Each scene shows the same named points in several views. A view is turned or mirrored, shifted and resized as a whole, has a little noise and may leave points out.

Scene 1
View 1
tomi: [ 11 -21   6  18   3   8 -44  30   5   7  48   7   1 -11 -18   2   0   4
 -11 -32 -61]
bigur: [ 12 -35  -3  22   1  32   0  20  23 -11  63 -13   6  16  -6  45   0  16
  -1  -9  -7]
mal: [ 15 -11  12  25   7   4 -38  38  10   5  44   8  -7  -5 -10   4   2   6
   2 -26 -50]
Zof: [ -3 -61 -14   8   1  34 -15  -1   3  -7  76  -7  25 -11 -26  27  -6   6
 -29 -33 -55]
tavif: [-21 -41 -42  21 -74  30 -12  34   3   8  67  23  32  29  -5 -26  16 -14
 -29 -34 -45]
Vum: [  6 -38  -2  17   3  23 -17  16  12  -7  62  -4  10  -1 -17  27  -3  10
 -12 -23 -38]
Bemol: [ -3 -14 -16  28 -51  14 -26  46   6  10  49  22  13  23   1 -23  15  -9
  -9 -28 -42]
vubog: [-16 -36 -37  24 -66  31  -6  32   5   3  64  17  27  30   0 -17  16 -10
 -23 -26 -33]
demag: [ 21 -24  15  25  26  22  -9  25  25 -11  55 -14  -7   9  -5  50  -5  22
   8  -8  -9]
nakof: [ -1 -32 -24  28 -42  32   6  34  18  -4  63   2  16  36   6  13  13   5
  -9 -12  -5]
Feg: [ 15 -50  17   5  48  22 -32  -3   4 -10  66 -16   9 -36 -35  50 -17  18
 -16 -29 -60]
num: [ 10 -18  -4  30 -20  22  -3  42  21  -3  51   0  -1  32   7  19  12  12
   5  -8  -2]
View 2
bigur: [  8  16   5 -22   4   2   8   1   3   6  -7   4  14  -4  21  19  -7   0
   3   7  24]
Zof: [ 10   2  -9 -10  11  -2  -2   2  16   9  14 -12  23  11  44  32 -19  -3
   8  16  11]
tomi: [ -2 -11  -1   7 -12  -4  12   2  18   1  14 -13  20  13  14  23 -10   0
   5   9  -3]
vubog: [  1  15   7 -13  21 -15  -7 -11   9 -21  16   0  29  -8  21  38  -4  -8
  27  -1 -21]
mal: [ -5  -9   3   5 -11  -5  13   0  14  -2  13 -10  22  10   7  22  -7   1
   7   4  -6]
nakof: [  4  21  10 -24  15  -8  -2  -6   2 -11  -1   6  19 -11  16  29  -1  -3
  17  -1   0]
Feg: [ 12 -11 -12  -1 -10   9  12  11  18  25   9 -16  13  22  40  19 -24   5
  -8  23  28]
Vum: [  7   3   0  -9   0   1   7   1  12   7   6  -6  18   8  26  23 -14   1
   5  11  11]
Bemol: [ -6   3  10  -4   2 -14   3  -8  11 -19  16  -3  28  -4   3  32   1  -3
  20  -2 -23]
tavif: [ -2  13   4 -11  23 -19  -9 -10  12 -24  21  -3  32  -7  23  42  -5  -9
  29  -2 -29]
demag: [  8   7   7 -17  -9   6  16   3   5  13 -12   1   9   2  14  12  -7   3
  -5   9  31]
View 3
vubog: [-10  -4  12 -26  25   5   0  -2 -21  12  17  14 -22  19 -11 -24  21  14
  -6  -7  16]
Feg: [ -5   4  10   9  -7  -7  11  -5 -10  40 -11  16 -31  10  -9  11 -17  -9
  -4  30 -18]
tomi: [-17   5   4  -1   4  -4  10  -2  -1  11  -2   7 -18   4  -6   3  -7  -7
  -6  13  10]
Zof: [ -3  -1  14  -5   6  -2   6  -4 -21  36   1  17 -32  17 -12  -4  -2  -1
  -5  18 -11]
nakof: [ -1  -4   3 -23   4   6  -4  -8 -21  13  18  22 -16  18  -5 -16   5  24
  11 -11  11]
demag: [ -1   2  -4   1 -23  -1   1 -13 -11  19   5  23 -11   7   0   9 -26  13
  21   4  -1]
tavif: [-11  -3  14 -27  31   7   0   0 -21  13  13  12 -26  20 -13 -27  26  11
 -10  -6  18]
mal: [-19   5   2  -3   4  -1   8  -2  -1   5   0   7 -14   4  -6   0  -6  -5
  -6   6  15]
bigur: [  3  -1   1  -7 -12   2  -1 -12 -20  23  11  25 -17  14  -3   1 -14  19
  17   0  -3]
Bemol: [-18   0   5 -20  19   4   3   0  -8  -1  10   9 -16   8  -8 -16  11   7
  -5  -6  26]
Vum: [ -8   0   5  -7   0   0   5  -6 -11  18   4  16 -20   9  -7  -3  -5   4
   2   7   5]
num: [ -6  -1  -2 -14  -7   4  -2  -9 -13   6  15  22 -10  10   0  -5  -8  21
  17 -12  14]
View 4
Feg: [ 12  29   2  22  12 -15  26  12  13  -2   7 -26  -9  -6 -14   6 -18 -17
   0   7 -24]
Bemol: [ -8 -16   1  -4 -10  37  24 -16  -4  23   6   7   0 -47  12  11  10  -9
  16 -23  10]
num: [ -1 -14  23  -4  -1  14  15   1 -11  17  27  26  -2 -17  11   0   3  -6
  12  -5   3]
vubog: [-13 -18  15   0  -8  35  19 -18  12  39   9   2 -20 -50  15  18  15  -7
  17 -17  20]
demag: [  9   4  23   5   8  -7  13  13  -7   5  28  17   0   1  -1  -4 -10  -9
   7   7 -13]
nakof: [ -8 -15  29  -2  -2  21  10  -5   4  33  23  18 -18 -29  16  11  10  -5
  16  -4  12]
Vum: [  4   8  11  10   3   5  20   2   8  13  13  -6 -12 -18   0   7  -4 -11
   7   1  -6]
bigur: [  2   0  29   6   6  -2  10   8   2  18  26  14 -12  -7   5   4  -3  -9
  10   7  -2]
View 5
bigur: [-45 -17 -11  10  10  -7  20  32  32   8  -2  -7  26  -2   1 -16  37  18
  16 -15  10]
mal: [ -7  22   7  12  14  -3  15   2   4 -15   2  30  13  16  21 -17   1  42
   2   7  24]
tomi: [ -9  23   7  19  13   4  13  -4  -4 -19   0  45  24  18  31 -28   7  42
 -22   2  22]
tavif: [-46  16  25 -10  37  -1  48  29   9 -71 -22 -16  45  21  37  -6 -23  16
 -24  18  31]
num: [-33   0  -3  -1  11 -11  24  32  32 -13   0 -19  11   3   0  -2  10  25
  32   4  21]
demag: [-29 -10 -17  15   0  -6   9  22  30  27  10   7  12  -5  -8 -18  45  30
  30 -17  11]
vubog: [-40  16  25  -6  33  -1  47  27   8 -68 -20 -12  39  21  37  -6 -26  20
 -22  20  29]
Feg: [-23  -7 -14  36   0   8  -2   3   4  24  10  58  36   1  19 -48  57  34
 -26 -33   6]
nakof: [-50  -5   4  -6  20 -10  37  39  28 -32 -11 -29  30   5  10  -2   5  12
  13   5  22]
Zof: [-47  -9   1  19  17   8  20  19   8 -14  -7  26  53   9  29 -39  36  21
 -40 -22  10]

In a view up to two points have been moved. Name them for each view, in the order of its rows, or write -.
view 1 | mal
view 2 | -
view 3 | Feg, Vum
view 4 | -
view 5 | tomi, vubog

Scene 2
View 1
bubob: [  3   3  16 -14 -25   1   8  -2   6   2 -14   2  12 -12 -29  12   8  -4
   2  24  -8]
kugi: [-13   2  10   2 -21   9  11   2 -11  -2 -38   8   2   1 -13   8  13   6
  15  11  -8]
gem: [ 29  11  29 -29 -36   4  27  -6  21  -3  -1  -7  11 -22 -43  19  -5 -24
 -13  51   8]
kas: [-29  -8  18  -2   5  -2 -34  -3  -9  17 -26  14  15  -4 -13  -1  27  22
  16 -19 -32]
nogar: [-46  -3 -18  26 -13  18  -9   8 -32   2 -70  22   6  23   6   1  29  28
  45 -17 -22]
Tivi: [-20  -1  22 -15  -1  -7 -31  -2   5  21 -12  10  18 -12 -24  -4  23  14
   8  -6 -31]
kudov: [  5  17 -14 -14 -47  16  22   3   7 -12 -37  10  23   1 -38  10   8 -14
  15  30  11]
Sapa: [ 29  -2  72 -41  -7 -16  11 -16  24  13  31 -18  -2 -44 -37  23  -1 -13
 -35  44  -9]
Rofad: [-12  11  -3 -16 -24   2 -14   1  11   5 -24  16  26  -2 -36   0  17  -5
  11   8 -12]
dulu: [-23   0  13 -19  -2  -6 -42  -4   8  20 -13  15  28  -7 -31  -8  23  11
   8 -12 -34]
fedal: [ -5  10   9 -23 -24   1  -8  -3  17   5 -16  13  24  -6 -37   4  11  -7
   3  13 -11]
dorim: [-60 -15  22   9  26 -10 -67  -4 -19  31 -29  22  19   3  -2 -14  42  45
  26 -50 -61]
View 2
Sapa: [ 26  -8 -40 -28 -58  33  36 -70 -66  -2 -42   5 -48  31  41  65  25 -28
   6 -24 -63]
kugi: [ 17 -17  -4 -12  17  29   4   2   5  13 -12  28  -2 -13   5   9  -3 -14
  27 -39  -8]
kas: [-26  19 -17 -31  33  41   9 -29  21  15  -5  11  -6  -5   4  -4 -40   7
  14 -35   2]
gem: [ 54 -36 -12  -7 -31  10  39 -24 -46 -27 -27  23 -33  -6  35  43  43 -33
   4 -18 -44]
Tivi: [-17  21 -24 -31  19  37  24 -44   9   0 -10   7 -17  -2  14   9 -25   1
   4 -27 -11]
Rofad: [ 11   0  -6 -13  17  12  29 -19   8 -26  -6  18 -17 -30  17   8   2  -5
   4 -18  -8]
fedal: [ 18  -6  -6 -15   7  17  31 -29  -3 -23  -8  15 -22 -22  17  15   7  -9
   6 -19 -18]
bubob: [ 28 -20 -11 -16  -6  24  22 -19 -15  -5 -19  19 -17  -9  18  24  11 -15
  14 -28 -23]
nogar: [ -2  -8  13 -14  66  39 -19  29  56  30   4  35  22 -27 -20 -26 -35   0
  38 -46  26]
View 3
dulu: [  9  13   0  38  16 -13  63  33 -11  10  23  -4  -8   5  15 -33 -23 -11
  -8  12 -31]
Sapa: [  16  -42   51   30  -26  -33  -16   79  -14    1   12    5  -28  -19
   59  -12 -100  -36   21  -25  -68]
gem: [ 26 -51  20   0 -15 -14 -12  30   7 -10  41 -35  -4 -11  23  11 -82 -20
  20 -32 -51]
Tivi: [  3  20   2  45  18 -13  67  39 -14  13  17   3 -11   6  18 -44 -18 -15
 -12  10 -34]
kugi: [ 13  17   6  35  27  10  38   0  18  10  31  -6  10   5   3   1 -11   6
   3 -28 -34]
dorim: [-16  89  -6  85  47  -7 123  38 -21  28  -4  40  -3  18  15 -71  36   4
 -38  37 -23]
kas: [ -4  43   0  55  31  -6  76  29  -5  17  10  12   0   8  14 -41   0  -3
 -19   9 -29]
kudov: [ 29 -24 -17  -5  15   7  28 -12  23  -6  52 -46  14   4 -15  13 -34   2
  11 -26 -20]
Rofad: [ 20  -4 -17  18  12  -8  57  16   1   4  37 -29   2   8  -4 -21 -30  -7
  -1   4 -26]
bubob: [ 17  -9  11  25   8  -7  25  23   7   2  31 -11   0  -1  15  -4 -47  -8
   5 -18 -41]
View 4
nogar: [-23  13  20  37 -15   9  21  27 -16  -5 -13 -15  12   3 -11   4 -16  36
  28  -2  19]
Tivi: [  7  10  16  -8  28   0  22   4   5   8   8  -6 -12   4  -1   6   0  15
 -10   9  -4]
dulu: [  1  12  22  -8  25  -1  30   3   8   4  13 -10 -15  -4  -1  11   2  16
 -14   8  -2]
Sapa: [ 50 -13  10 -35  64   7   4 -25   2  21   1  22 -28  34  19  -7 -15  -7
 -11  17 -48]
kudov: [ 17 -23  43   3  14  21  43 -10 -21  -2 -10   1   6  -5  17  -1 -44  25
  15   3 -33]
bubob: [ 16 -11  23   2  20  13  18  -3 -16   6  -8   3  -3  13   8  -3 -27  19
  14   6 -21]
gem: [ 43 -27  34 -22  41  17  27 -25 -15   9  -7  13 -10  15  26  -7 -36   9
   3  10 -51]
Rofad: [  9  -6  33  -4  19   8  39  -3  -6  -1   3  -6  -4  -5   8   6 -17  19
  -2   6 -17]
fedal: [ 17 -10  34  -8  27   9  36  -8  -6   3   4  -2  -7  -1  10   3 -19  15
  -4   7 -20]
kugi: [  7  -6  22  10  14  13  17   4 -13   0 -10   1   2  11   5  -2 -23  23
  18   5 -14]
dorim: [-25  40   2  14  11 -11  12  32  18   5  15 -20 -11   2 -24  17  31  22
 -10   3  36]

In a view up to two points have been moved. Name them for each view, in the order of its rows, or write -.
view 1 | -
view 2 | -
view 3 | dulu
view 4 | bubob
